Points, in no order, along strands that fork, close into loops and pass close to each other.
In the rows, 128 means zero.
Two points are linked if the straight distance between their rows is under 229. Some points are linked to none.
zakog: [139 129 104 121 190 103 105 151 134 154 108 125 160 168  85 139 135 124
 139 125 128  88 149 130 101  90 105 134 111 143 152 115 120  97 137 113
 130 131  98  69  93 100 123  91  92  60 142 115 128 138 132 123 119 137
 177 145 137  88  86  77  92 128 119 107 141 100 118 166 133]
Kefu: [118 149 141 188 109 157 116 135 126 152 172  84 140 145 137 110 129 168
 129 180 105  89  95 145 121 142 139 149 143 120 137 132 100 156 131 115
 139 114  91 196 133 141 140 106 125 168 122 163 112 107 154 166 113  94
 116 122 117 170 128 105 171 188 173 146  71 149 147 107 138]
gaz: [102 177 123 168 192 131 165 141 124 201 179  67 139 115 139 111 150 127
  63 147  69  68 118 145 131 136 109 163 151  80 134 133 137 148  75 141
 139 151 123 127 119 133 133  94 172  55  94 137 159 108 155 150 152 129
 127 134 154 107 136 135 195 165 133 144 155 164 117  74 136]
mino: [160 108 127 128 181 107 154 129 122 106  89 121 184 151 135 128 125 103
 121 112 122 156 129 106 146 172 106 141 122 154  78  97 155 133 121 180
 136 154 168 108 134 122  90 141 158 101 103 142 134 131  53 121 151 150
 100 116  79 133 110 120 114 134 110 137 136 130 156 106 143]
mavud: [156 101  86 109 162 100 115 138 132 130  57 167 168 169  96 133 140 117
 152 119 162 102 126  78  76 113 102 133  80 173 120  88 136 100 147 124
 134 101  82  88 120  95 126  95 104  92 153 119 149 143 117  98  98 140
 149 129  92  74 120  89  76 106 103 130 121  87 112 164  89]
gumu: [160  88 142 164 113 132  80 139 108  81  92 123 109 150 152 154 100 155
 193 108 136 104 108 117  72 152 133  83  94 141 137 110 101  64 144 106
 128  76  81 104 107  88  66 108  96 147 151 104 100 132 173 139  90  94
 105 118 129 126  82 102  88  98 187 132  99 159 166 150 134]
molo: [161  74  97 106 145 113 120 139 102  86  51 106 169 191 151 181 108 123
 110 108 142 110 142 118  76 180  89 119  76 170 108 118 158 116 155 148
 121 103 129 137 131  59  44 137 154 135  96 168 112 143 133  77 143 137
 155 141 122 118  76 170  73  97 168 115 122 139 167 126 120]
gefu: [134 104  83 158 143 108 197  82 144 106 115  95 163 125 164  84  82 112
 191  99 163 162 161  84 142 187 127 117 105 112  91 167  75 121 142 128
 116  97 161 166 200  84 130 111 155 120 108 174 130 127 145 138  89 131
  86  99  74 183 118 145 142 158 187 202 161 122 141  73 124]
fakip: [150 138 151  76  83 189 129 126 106 119  79 179 134 115  91 147 125 144
 108 130 204 131 146 138 143  82 109 167 124 149 161 115 116 137 169  95
 105 141 171  80 102 139 128 141 153 171 199 100 163 135  92  90 160 100
 125 174 125 115 164 144  62  86 119 123 136  82 128 142 120]
rodul: [106 148 109 150 123  60 123 143 176 128 179 129 111 130 137 124 157 100
 149 120  97 142 136 145 162 103 158 105 187  97 159 136 168  97 101 140
 129 176  88 155 124 159 166 139  94 118 133 132 118 115 114 181 139 166
 109  88 134 121 167 132 178 141  93  82 134 127 126 164 148]
zediv: [ 92 156 111 124 100  94 120 147 185 144 157 142  81 111 120 136 144 128
 131 130  94 137  98 127 171 100 183 116 148 116 154 120 170 111 113 120
 140 168 104 125 130 152 193 150  97 147 160 102 107 122 109 113 130 130
 135 109 148  85 160 169 146 156  62 103 129 112  89 163 132]
dop: [159 121 156 149  72 133  78 115 115  70  74 122 117 159 162 137 104 169
 166 136 137 126  82 111  92 148 140  72  84 144 103 121 132 130 151 112
 113  98  79 124 119  86  91 119 109 181 138 110  75 148 148 118  98  93
 119 109 116 165 114 128 111 109 167 103  91 152 160 102 134]
dep: [119 175 130 109  70 132 190 144  93 159 153 200 135 143 102 104 182  64
 108 179 128 119 155 112 119  92 122 152 159 141 141 135 149 152 111  78
 132  76  85 148 126 190 169 112 157 135 153 127 157 114  77 147 162 106
  97 157 120  76 193  91 134 116  81 168 131  59 127 132 116]
luv: [105 146 157 129 129 220 168 127 107 135 157 131 120  99 119 117 114 163
  71 147  89  92 123 149 131 123  97 147 174 133 162 171 123 188 138 107
 114 107 159 114 103 159 126 124 176 127 124 103 121 148 135  80 102  99
 168 164 168 114 119  93  93 102 157 169 121 125 107  79 146]
fug: [105 169 104 127 152 117 181 160 150 173 173 167  94  82  96 119 140 100
 116 141  92 131 150 100 167 125 152 131 170 120 132  99 152 124  88 109
 168 148 128 142 154 180 213 132 128 123 152 131 169 109  94 127 125 130
 131 131 153  75 167 161 124 175  62 150 173  91  90 168 120]
nege: [123 131 141 129 126 130 126 123 153 109 130  95 154 150 126 158  85 141
  84 122  78  94 148 156 145 149 119  76 134 112 184 144 153 117 160  84
 122 119 158  94 101  92  99 103 103 104 125  92 103 145 117  88 157 120
 150 139 156 120  76 154  81 123 144 157 153 136 144  80 154]
moge: [157  94 116  94 145 137 118 100 113 109  49 171 176 135 102 145 110 126
 166 143 179 119 139  70 125 136 118 156  77 182 103  82 118 121 161 148
 148 107 134  90 124 111 122 119 150 138 146 116 162 156 107  75  95 127
 149 137  98 106 118 110  63 120 121 156 114 100 135 129  85]
dus: [172  89 142 138 118 124  93 155  94 102 105 163 105 153 136 149 126 134
 175  93 168 117 128 131  65 110 115 110  95 150 153 108  80  69 131 104
 104  83  96 106  99 112  50  92 116 161 170 126 134 113 164 183 100 123
  89 129 139 107 102  82  82  80 145 110  80 112 155 207 132]
lif: [124 153 115 137 103 115  96 141 133 167 150 138 116 168  91 122 178  97
 108 153 159  83  55  79 107  78 168 171  75 110 106  65 121 168 135 144
 178  84  45 164 112  93 175  84 100 151 116 159 135 104 158 139 111 100
 130 103 107 121 140 150 162 162  89 110 104 142 123 141 129]
milu: [125 143 117 152  74 121 162 129 146 118 169  88 158 167 166 122 124 121
 115 144 100 129 147 129 112 155 112  96 114  98 124 162 144 132 162  94
 100  99 110 165 145 121 136 100 103 171 126 170 128 114 130 122 168 123
  86 112 115 121 160 189 151 135 152 144 132 118 167  66 163]
mov: [ 88 157 143 118 107 175 119 127 119 145 101 180 142 127  96 117 192 136
  92 171 160  95  96 162 126  75 112 203 126 152 130 129 179 149 152 143
 132 170 104 111  78 127 169 144 137 145 159  90 125 136 121  86 121  87
 141 180 148 125 160  78 129 101 107 115  78 103 111 137 132]
dulo: [132 141 114 155 173 129 215 100 143 147 145  86 193 129 141 108  95 117
 160 150 100 140 166 101 177 225 138 122 136 123  91 156  87 122 140 128
 125 124 151 156 179 134 129 107 155 107 123 139 149 134 120 127 113 136
  97 135  67 153 108 142 137 186 164 196 150 118 165  89 134]
rugo: [164 125 118 138 104 116  85 113 161  97  98 126 115 155 137 123 163  93
 110  87 149 198  90 123 166 119 163  87  58 126  92  73 174 130 156 153
 158 156 128 117 122  88 136 117  82 189 138 122  87 112  90 142 161 130
 102  73  95 160 112 172 131 124  68  84 126 147 136 128 135]
zute: [146 109 151 135 109  97 136 144  68 135 134 168  98 176 146 165 160 109
 172 147 129 109 118 112  82 107 115 115 131 145 188 143 118  98 125 120
  86  80  92 107 108 160  69 105 130 122 169  76 144 104 137 167 113 130
 108 136 117  90 102  31  76  84 103 145  36  76 154 196 132]
Mipem: [150 107 103 168 124 100 117 142 139 123 158  94 116 122 189 111 124 120
 101 135 119 195 146 139 122 153  98  69 171 119 121 122 176 134 121 133
 111 156 136 160 132 143  99 150 145 138  95 121  87 118  33 151 135 160
 131 103  76 186 147  88 161 134  94 160 100 136 157 117 109]
zup: [144 151 142  76 105 146 170 114  79 112  91 200 168 142 117 127 147  99
 115 150 156 133 158 108 125  96  85 170 116 154 144 126 139 151 105 104
 115 112 109 103 130 159 152 135 167 120 158 119 164 145  93 120 163 129
 109 181 109  67 174 101  96  88  99 144 144  73 123 131 106]
gesa: [ 91 126 107 147 166  91 135 116 155 133 156  44 143 110 171 126 101 119
 123  85 113 145 167 140 133 147 101 119 144  97 117 169 130 127  93 143
 100 170 153 154 163 101 147 144 131  71  85 174 131 109 131 137 156 169
 138 122 123 157 124 158 201 136 146 118 173 157 117  82 147]
Nukis: [149 110 130 135 187 127 144 159 109 163 157 137 119 123  94 115 144 108
 134 126 145  98 149 134 112 101 101 131 149 113 178 128  96 102  89 123
 134 115 111  62  87 147  91 102 154  48 145 130 155 140 171 166 114 145
 148 137 113  95  99  38 142 130 132 137 121 129 129 181 105]
guluv: [161 113 135 133 167 116 105 149 137 111 117 100 145 126 154 128 131 112
  92 128 120 172 113 145 129 145 116  94 149 152 122  75 168 127 126 168
 128 159 166 111 109 143  86 150 142 140 107 103 103 118  24 129 154 147
 110 118 118 160 102 100 104 129  76 142 111 132 147 142 139]
Duzar: [133 124 138 128 105 104 157 119 123  98 156 175 134 141 126 118  88  81
 172 111 130 127 183  92 113 125 122  81 144 106 167 136  95  78 119  73
 113  75  97 111 164 158 165  94 114 106 151 133 160 153 147 149 141 136
 112 141 120  72 139 133 107 113 136 157 172 104 136 154 128]
Mabo: [109 120 106 131  85  88 145  86 137 105  90 147 167 184 180 134  99 117
 170 166 107 142 117  46 147 179 122  67  88 154  81 133 163 123 187 134
 125 114 118 174 204 108 138 126 119 159 101 140 122 138 123  98 138 142
  71  91  85 112 147 153 100 128  94 165 112 118 165  86 117]
dad: [130 140 124 182  86  81 202 118 142 129 162 116 162 145 144  96 140  65
 125  68 135 144 147  84 101 184 122  95  95  85 110 152 156 147 151 109
 141  59 121 170 162 101 154  62 146 133 115 153 165  85 143 145 139  96
  74 109  75 106 148 196 149 148 128 168 160 107 161  82 114]
nur: [177 152 117 186 166 113 153 120 160 143 181  69  79  82 147 113 137 149
 131  77  89 134 125 162 187 177 158  69 189  87 128 132 121 110  92 116
 156 157 126 117 108 164  99 106 140 130 143 103  93 121  97 177 148 124
 115  86 109 184  90 135 170 187 121 110 150 145 157 127 129]
zulem: [153 129 120 165 109  74 164 119 122 120  75 135 166 187 164  80 135  77
 157 107 150 141 118  70 110 134 139 135  70 143  88 133 177 135 107 157
 172  74  89 137 145 121 117 122 152 129 113 142 134  99 115 188  95 118
  68  84  72 115 137  94 152 135 120 162 100 132 152 120  99]
vem: [ 84 151 111 114 165 123 141 127 154 155 168 105 135 112 108 136  79 136
 137 122 112 124 176 146 146 129 131 146 172 111 127 153 100 111 106 127
 134 154 175 134 155 149 169 153  97  94 105 143 156 145 137 118 145 182
 143 155 172 107 127 156 146 151 162 126 184 143  96 112 153]
kib: [ 79 199 172  88 143 179 112  99  76 126 109 129  78  89  98 140 137 184
  87 134 102  91 102 168 148  80 137 190 155 123 161 136 120 154 130 111
 133 134 177  91  78 128 122 143 119 101 148  62 126 133 184 121 116 114
 149 164 233 124 115 136  65  97 156  94 136 153  55 127 167]
bok: [121 119 130 114  72 147  71 172 132 133 171 158  97 138 105 136 178 115
 101 157 168 119  56 105  81  69 146 142  71 110 132 100 136 158 151 146
 136  90  37 131 112  96 152 114 101 145 143 151 136 112 183  86 107 124
 156 116 142  88 170 146 151 106  65 127  95 136  96 139 120]
mugek: [119 169 191  61 186 145 105 129  91 138  87 145 110  90  89 157 142 172
 119 142 118 113 132 177 143  99 143 201 150 158 136 131 105 139 119 143
 117 176 193  73  95 129 100 160 122  91 126  74 129 128 156 125 128 134
 136 170 213 128 103 122  74 100 140  65 134 131  84 172 179]
gobil: [119 102 148  71  86 179  72 126 117  88  82 140 108 115  98 152 108 171
 135 146 183 142 130 139 138 134 150 137  93 144 108 107 103 136 186 129
 142 126 162 117 123  79 131 173  82 174 129 126 146 164 144  47 129 129
 156 136 136 132 146 174 109 118 165  98 127 151 105 112 144]
gegul: [150  79 139  83 101 171 127  84 113  91  60 182 156 129 149 165  81 167
 168 155 159 146 146 104 122 140  98 147 106 177 100 145  91 133 162 146
  97 103 151 156 156 141 121 165 170 157 125 126 148 151 115  87 114 148
 140 163  99 118 160  96  84  68 154 147 110 118 137 119  88]
Relum: [157  46 131 126 178 105 120 151 124 117  87 127 135 116 151 160 147 119
 112  63 159 149 128 147  57 134  84 148 113 141 110 127 142 107  80 174
 104 127 123  99 127 118  70 137 175  68 120 161 120 103 129 157 129 134
 125 132 117 130 109 104 143  87 127 102 130 131 143 190  90]
sem: [111  72 125  75  85 122  63 142 107  91 129 164 110 142 106 141 124 141
 160 114 175 129 135 138  46 109 110 104 125 114 127 163  92  87 140 111
 101  86  84 103 125 128 125 140  75  94 140 143 128 133 210 108  92 150
 171 130 144 107 139 117 122  71 153  91 141 140  95 168 101]
loz: [141 139 163 121 168 121 101  90 135  66  79 113 132 115 150 144  63 177
 163 129 105 175 127 116 175 191 145 100 129 154 107  92 112 129 150 134
 136 152 200 163 167  74 124 158 112 152  72 104 101 170  90  94 179 123
 137 111 131 160  86 187  83 144 136  95 175 145 112  91 149]
bav: [124 158 151 140  81 136 202 135 136 156 121 138 136  88 142  96 147 114
 115 156  73 128 128  96 160 179 135 122 180 154  90 159 158 169 106 131
 146 128 112 166 180 189 174 132 185 166 137 118 141  98  84 123 106  73
 122 130 102 135 189 137 148 182  92 167 106  93 140 103  98]
kubu: [106 129 128 118 163 153 127 137  94 131 118 120 192 155 111 151 109 129
 155 186 123  81 153 116 108 136 119 188 114 158 104 106  98 151 146 162
 128 106 135 180 144 103 128 121 128 119  79 185 155 139 151 111 144 134
 138 152 137 129 120 125 129 137 189 137 118 147 136 109 141]
Kota: [177 139 146 135 149 145  78 102 174 117 142  78  88  81 136 146 139 138
 129  69 139 153 103 163 174 113 160  86 139 104 127  98 115 126 100 120
 133 156 158  99  76 122 111 107 124 165 137  98  94 127  88 171 153 111
 120  92 161 191  88 155 127 140 119  70 161 140 133 150 132]
Zulig: [126 145 129 169 131 126 138 137 122 166 163 104 146 142 114 111 158 104
 114 161 151  76 101 116 115  91 142 163 124 114 121  93 111 156 114 152
 167  93  67 173 109 136 139  90 142 142 114 155 135  98 138 169 101 106
 107 122 105 139 120  98 174 173 132 149  79 141 153 128 116]
zufis: [ 97 109 128 161 134 149  88 144 141 138 166  92 107  94 153 132 118 167
  84 134  97 138  84 142  97 110  96 114 149 144 167 133 153 162 118 148
  86 152 123 158 131 116 130 132 147 125  80 146  98 130 145  96  98 128
 185 113 164 126 123  86 171 127 127 125 106 169  96 111 101]
Tulur: [103 197 158 147 105 118 114 114 115 179 118 149 105 136  78 120 190 129
 113 136 120  66  72 136 157  79 162 177 140 128 151 131 163 139 104 120
 128 143  78  92  74 145 138 123 112 139 183  46 109 146 152 122  98  77
 143 151 150 117 123  77 131 135  73 115  96  90 110 145 123]
pas: [114 125 126  66  75 183 119 153 124 131 131 167 124 110  98 125 130 126
  75 156 189 145 146 140 128 106 140 151  91 141 116 111 129 165 186 121
 136 126 170 121 102 129 146 162 122 212 155 157 160 117  83  66 160 115
 116 152 133 128 185 177 111 103 123 121 109 125 131 104 157]
veka: [105 140  87 146 137  70  92 134 151 168 201 114 120 164 121 124 147 125
 132 129 101 103 144 174 135  79 150 122 153  83 177 157 130  93 109 108
 113 173 107 119  97 150 153 126  66  87 127 128 111 130 187 171 148 155
 147 105 171 118 137 126 173 138 144  84 136 145 133 160 124]
Kobin: [ 63 173 136 115 114 169 130  85  70 126 141 132  98  94 105 113 125 180
  89 139  92 109 101 183 129  96 116 154 192 112 172 206 121 151 125 106
  94 129 190  78  83 169 118 143 125  91 138  68  87 147 182 109  86 118
 181 155 224 133 117  84  84  76 146 127 116 131  95 122 143]
gil: [133 141 160 169 129 133 103 115 123 111 127 105  99 118 135 117  96 189
 204 159 109 136  92 135 121 135 137 115 158 146 116 139  83 117 104 114
 107 122  99 183 162 148 122 144 118 145 104 117 102 151 172 165  76 113
 127 108 127 160 130  67 152 166 182 108 102 154 116 145 124]
Ril: [147 115 144  84 174 135  78 140 139 151  45 152 131 102  65 134 155 159
 134 136 193 136 149 146 128  89 120 198  88 173 105  91 117 120 171 162
 115 195 157  80 117  85 115 155 132 130 160 100 146 123 113  94 134 107
 149 160 121 164 106 116 115 107 109  81 106 106 113 192 113]
zulet: [151 138 149 161 147  77 153 117 118 109 129 131 126 126 146 131 116 142
 220 147 107 125 116 112 154 149 157 121 144 137 117 107 105 100  92 147
 139 132  97 141 153 162 123 121 120 121 141 126 117 145 152 185  99 119
  87 114 108 135 110  77 140 167 151 123 103 137 148 175 139]
meker: [ 89 144 136 123 176 122 128 121 124 114 159  93 127 114 136 140  68 177
 140 152  44 120 174 156 171 145 109 109 184 119 162 160  88 104 121 117
  96 165 189 139 159 149 114 136  85  78  92  97 132 157 165 148 133 164
 155 143 181 117  81 116 113 162 173 144 165 160 106 113 148]
Dufur: [146 120 132 125 132 113 189 148 141 154 140 150 138  91 105 103 131  87
 141 129 139 152 159  75 175 159 155 125 141 142  92  93 135 140 124 133
 176 107 144 153 164 169 181 109 158 164 145 153 182 101  79 140 104 117
 102 115  77 120 166 138 118 180  75 180 136  97 125 152  92]
pebeb: [110 119 119  91  69 151  74 147 118 127 176 165  94 134  92 117 153 133
 116 148 169 124  97 150  64  71 128 136 111 111 151 140 114 144 144 121
 107 113  83 103  97 119 148 128  90 118 165 169 124 144 198 103 122 142
 160 140 180  97 172 150 144  80 130 100 142 125  96 152 141]
Simur: [ 93 154 135  99  98 172 110 155 179 144 142 153  53  65 122 124 136 156
 107 150  94 153  99 163 162 111 189 132 122 120 157 106 160 133 140 113
 150 168 147 130 112 152 180 179 108 184 148 111 132 116 118  96 125 112
 136 132 182 104 150 225 138 157 104 105 146 131  71 128 151]
bugi: [137 133 153 166 182 126 173 139 150 145 170  84  70  66 151 126 118 155
 115 102  61 113 114 120 166 181 128  89 186  79 158 147 109 111  63 122
 135 142 133 112 157 167  97 113 158  81 133 106 127 121 145 166 128 139
 122  93  98 141 110  96 163 191 125 144 138 161 111 134 127]
vada: [ 95 132 115  64 120 145 113 130 123 144 142 174 133 103  69 136  64 140
 139 134 145 120 175 108 131 113 127 154 150 130 115 160  85 124 130  97
 144 129 196 125 156 128 190 176  86 108 107 115 173 188 152  86 130 182
 181 184 175  73 126 152 108 121 162 127 189 114  87 116 136]
nep: [122  96  89 141 127  88 153 136 133 124 145 114 150 133 182 110 129 100
 135 155 129 181 189 131 146 152 102  78 154 129 126 131 149  94 129 135
 116 129 125 189 176 168 122 155 125 129  95 159 115 101  67 168 129 179
  83 117  57 157 159  81 165 118 105 201 106 136 171 140 110]
mon: [153 130 123 160 190  88 169 131 134 125 101  92 185 159 140 109 146  75
 138  99 122 115 135 109 144 149 113 132  86 121  96 123 149 125 110 162
 174 119 110  91 120 103 101 103 151  70 113 133 151 137 116 176 131 131
  92  82  62 128  91 101 156 156 133 139 144 142 174 109 138]
livo: [ 80 147  90 108 150 174  93 128 164 173 147 116  83  68 103 119  99 163
 111 147 117 162 114 147 173 108 177 133 123 136  95 117 120 155 142 141
 146 135 179 154 120 131 180 190 105 167  99 141 124 131 128  70 120 113
 173 124 163 150 118 188 173 196 138 105 151 147  72 105 129]
nes: [111 164  97 165 150 117 121 150 161 173 188  61 134 140 162 111 180  94
  61 121  77  86  96 163 118  93 141 162 127  67 121 124 149 142  81 149
 156 170  94 152  90 118 150 123 130  87 106 132 140  88 117 178 162 145
 102 121 151 114 125 164 198 151 138 113 146 149 133  88 151]
roru: [120 114 116 118  91  65 134 136 136 115  92 153 158 198 150 104 137  69
 151 136 154 146 123  62 125 121 137 115  61 148  93 107 178 131 164 157
 154  99 105 153 165 121 144 129 108 163 112 143 141 113 115 141 119 144
  79  73  76 100 160 114 129 123  62 142  84 144 138 132 119]
leko: [ 80 167 102 172 105  83 154 134 103 173 220 138 106 152 126 109 162 117
 112 144  73  77 127 174 122  93 162 143 178  83 213 180 150 117  84  94
 114 146  94 137 100 180 147 123 115  87 153  99 107 132 181 166 127 136
 168 137 187 108 153 112 158 125 125 143 120 129 115 135 111]
muv: [148 113 111 134 165 129 192 129 121 154 161  90 179 126 172  96 108 127
 148 168 101 155 213 142 181 200  99 116 151 121 125 155  88 109 114 115
 106 158 136 173 168 142 122 143 152  93 106 158 143 114 116 157 141 172
  87 148  58 177 130  94 157 159 172 214 115 136 177 105 136]
gez: [ 97 200 131 124 124 165 145 150 117 159 177 152 115 128  85 114 163 114
  95 147 119  87 106 162 112 102 143 177 151 109 153 108 143 155  97  96
 153 142 123 116  86 163 157 124 135 151 159 134 141 122 105 150 155 103
 112 169 194 114 168 196 133 118 133 102 171  91 116 101 174]
bule: [143 102 101 119 123  99 150  97 118  76  67 129 199 204 191 157  88 121
 151 145 112 133 151  67 111 185 104  88  86 165  91 148 137 122 179 135
 103 127 142 175 180  83  95 129 135 146  84 143 128 157 117  73 160 151
 107 124 107 114 113 157  72 100 144 152 132 126 185  74 144]
Dimev: [117  79 123  58 117 168  92 127 126 124 107 146 130 116  81 156  65 135
 135 123 180 141 160 108 135 128 134 140 111 146 107 121  90 127 173 146
 142 118 214 142 150  85 141 188  96 143  96 129 153 179 118  51 133 167
 178 156 154  96 110 170  93 123 145 121 167 133 102 108 134]
zaso: [130 125 129 146  90 147 157 134 174 117 152 112 120 117 139 134 100 133
  99  75 100 117 139 145 128 148 129  91 155  93 161 149 149 126 133  97
 116 117 149 101 110 123 121 101 131 149 156 128 122 134 102 105 164 114
 137 118 153 111 126 199 109 126 133 134 175 102 129  86 156]
levid: [136 149 120 130 183 145 162 146 100 163 170 132 140 110  98 101 155  90
  86 120 148  96 154 145  92 111  83 170 161  97 142 148 122 140  65 135
 145 106 128  98 103 152 151 106 190  37 115 173 170 124 154 145 141 142
 143 152 122 101 139  82 192 116 144 155 165 145 110 121 115]
Mafeg: [147 150 128 174  65  65 179 147 152 156 176 133 119 138 140  96 156  46
 129  86 156 144 157 123 109 136 151 105 118  57 129 153 151 123  89  85
 148  65  68 178 132 126 177  90 148  99 130 152 160  78 149 201 135 119
 104  97  82 119 157 149 191 146 125 180 125 111 151 144 108]
gefo: [122  74 146 103  53 163 147  89 141  92  83 141 115  89 149 111  68 165
 142 136 147 170 136  96 139 156 110 115 131 143 125 151 125 132 149 120
 118 122 159 159 173 170 144 161 161 177 129 127 134 150 104  91 122 118
 126 136  85 144 177 135 100 119 119 144 124 119 122 108  79]
Riz: [109 181 130 156  84 117 165 127 106 179 171 148  73 120  96 126 187 105
 127 138  88  86  82 140 145  98 175 155 189 110 193 164 155 133  70 104
 122 133  81 122  97 178 137 133 137 128 179  54 120 122 145 146  94  90
 177 126 161 114 151  76 126 128  66 142  81  84 106 154 120]
mip: [126  81  86 109 131 126 103 146 120  95 170 116 126 171 132 118  94 104
 121 131 149 189 184 153 131 132 129  77  84 120 109 105  85 109 191 141
 108 102 169 143 166  99 116 130  59 154  85 207  96 125 135 132 137 169
 135 107 104 188 102 144 143 114 151 153 141 173 140 122 145]
Lekar: [146 145 133 138 161 143 172 118 104 126 151 116 144 117 149 105 117 171
 127 192  72 131 152 157 164 178  95 117 202 133 143 205  92 123 101 120
  98 165 138 150 151 191 106 152 145 116 124 134  96 142 123 154 119 147
 128 149 109 186 150  64 152 160 178 165 107 133 152 123 155]
givus: [155 132 174 101  99 162  54 114 122  84  77 116 125 121 128 144 123 192
 127 144 148 144 104 152 133 115 148 132 107 166 110 107 142 152 175 122
 112 139 132 117 108  84  96 154 109 191 128  94  98 142 137  77 135  95
 131 141 140 171 122 144 111 105 148  99 111 149 128 122 139]
kala: [137 106 126 117 107 126 116 116 157 111  90 136 115 122  98 123 140 110
 112  70 200 136  91  77 153 106 147 129  50 117 122  73 136 136 153 140
 176 160 142  89 128  85 159 101 125 166 164 139 165 115 106 122 141 103
 131  99  80 125 141 187 110 144  89  94 143 126 114 134  88]
gubi: [148 153 150 113 160 153  58 118 157 150 141  77  87  96 116 150 159 151
 116  98 131  98  72 164 136  70 155 147 139 118 136  97 121 140 103 145
 127 170 124  98  73 118 106 112 130 133 123 113 116 113 145 161 130 119
 108 120 187 142 100 151 137 132 131  58 144 137 122 158 146]
rol: [ 99 140 113 110 178 153  51 127 136 180 148 104  73  89 119 133 143 156
  99 114 145  99  90 206 103  65 138 179 145 121 107 132 109 152 105 148
 116 182 159 115  75 130 128 155 135  98  96 145 114 115 169 150 113 154
 135 132 217 148 108 130 173  96 140  42 133 156  96 144 126]
nir: [159 113  86 130 162 113  67 125 128  84  81 126 123 176 145 136 161  90
 122  93 150 190  98 143 152 124 134  77  43 136  77  66 136 122 177 170
 140 126 140 121 135  56 106 114  67 166 106 149  57 131 113 114 155 138
 141  87 113 201  64 177  97  94  84  72 158 182 145 128 145]
tesub: [163  57 113 144 165  99  89 145 134 130 145 111  92 104 159 148 142 128
 150  53 177 166 125 157  73 116 126 112 128 117 110 105 100 107  87 158
 100 136 128 125 121 128  73 139 138 108 113 159 109  98 157 204 115 152
 116 101 130 171 108  91 169  97 149  86 121 147 149 220 102]
zato: [145 125 179  68 210 134  87 120 114 125  61 128 122  88  95 178 125 174
 151 116 138 143 149 155 125 133 125 183 143 168  83 109 102 126 119 170
 124 170 183  80 128 108  94 163 141  89 120 108 123 141 120 124 148 126
 150 156 153 159  95 132 110 111 133  60 132 128 109 167 149]
Dur: [126  29 121  95 123 133  73 150 121  93  74 168 136 130 117 170 125 153
 117  87 170 171 143 148  36 128  92 145 134 159 123 142 118 114 132 136
  93 111 133 116 141 115  86 144 129 105 124 171 108 103 164  96 102 147
 153 158 138 100 124 121 123  54 153 100 127 113 114 195  93]
vurub: [101 170 125 149 105 142 153 157 124 153 200 125 126 153 126 100 201  87
  71 147  96  75 113 179  91  97 136 174 163  95 149 131 167 153 103 105
 159 155 101 125  60 157 113 118 154 127 141 123 130  97  83 182 157 135
  90 134 166 108 170 148 138 111 133 111 118 105 146  95 175]
pob: [120 129 161 119 101 184 184 119 135 120 108 134 108  53 152 110 102 172
 103 147  90 154 138 104 160 189  94 124 189 135 131 188 130 155  96 124
 122 154 144 150 181 176 147 160 198 156 140 120 139 129  78 107 122 109
 142 137 110 138 178 130 115 139 109 149 136 107 120  89 122]
Par: [125 133 150 101 126 195 130 105 106 135 100 139 175 119 109 136 146 152
 105 166 114 100 114 149 145 105  93 169 145 173 120 160 152 158 157 140
 110 122 137 112  90 151 130 142 167 127 129  94 118 156 113  53 108  96
 171 188 136 126 124  66 115 108 140 150  85 119 127 101 125]
zudem: [108 130 102 123 156 137  98  98 153 124 122  91 118 102 143 125  90 153
 135 123 120 187 112  98 169 159 157  94 108 147  91  99 135 167 155 152
 125 144 175 176 151  94 148 156 136 163  72 154 104 137  91  80 131 128
 149 101 109 182 110 182 143 203 116 119 140 148 104  72 128]
rila: [148 130 130 161  92  96 177 101 141 102 106 150 148 143 119 110 133  82
 147  72 167 127 132  71 144 148 146 105  57 106  93 109 130 140 150 108
 179  88 112 121 160 104 164  67 123 158 153 149 159 104 132 139 132  93
  87 105  85 115 132 226 133 141 124 109 156 108 128  87 111]
mabu: [130 130 149 155 103 103 167 137  99 125 147 170 112 146 138 146 114 106
 199 158 105 111 125  92 122 119 138 109 145 135 174 129 104  86 108 114
 118  94  75 141 153 180 134 112 117 120 147 102 138 141 144 174 104 127
 112 134 117  93 119  55  99 134 112 164  69 108 143 171 122]
zufez: [118  76  70 149 122 106 142 105 132  87 128 119 136 152 149 117  84  97
 194 115 148 172 165  98 150 170 142  79  86 115 110 127  65  78 182 131
 132  97 144 159 191  79 128  97  73 152 113 188 110 137 160 134 118 140
 105  79  94 167  95 151 114 123 167 161 162 165 137 105 131]
vara: [145 141 182 148  99 138 119  95 117 130  91 114 109 111 124 130 150 154
 115  88 117  92  60 118 138 102 117 133 132 114 145 149 168 130  77 147
 124 150  94  59  94 123 103 126 161 107 174  50 115 139 147 109 103  93
 158 131 130 141 122  95 142 125  94 112  94 131 108 112  94]
sog: [157  65 133 135 117 110 107 138 124  78 102 113 150 170 176 167  90 122
  79  80 121 135 141 165  89 156  80  89 110 128 156 133 151 108 153 111
  89 125 142 106 107  89  42 121 119 109 108 135  91 128 104 108 178 132
 135 133 136 126  82 137  76  80 152 125 151 137 169 124 123]

A fork is a point with three links, a tip a point with one. Leave the first point through the second and follow the links. Name the first fork or tip that comes.
gaz; levid -> zediv
nege; sog -> muv
mov; Par -> Ril
zato; mugek -> Tulur
tesub; Relum -> mabu
zediv; fug -> gez
Mabo; bule -> dad
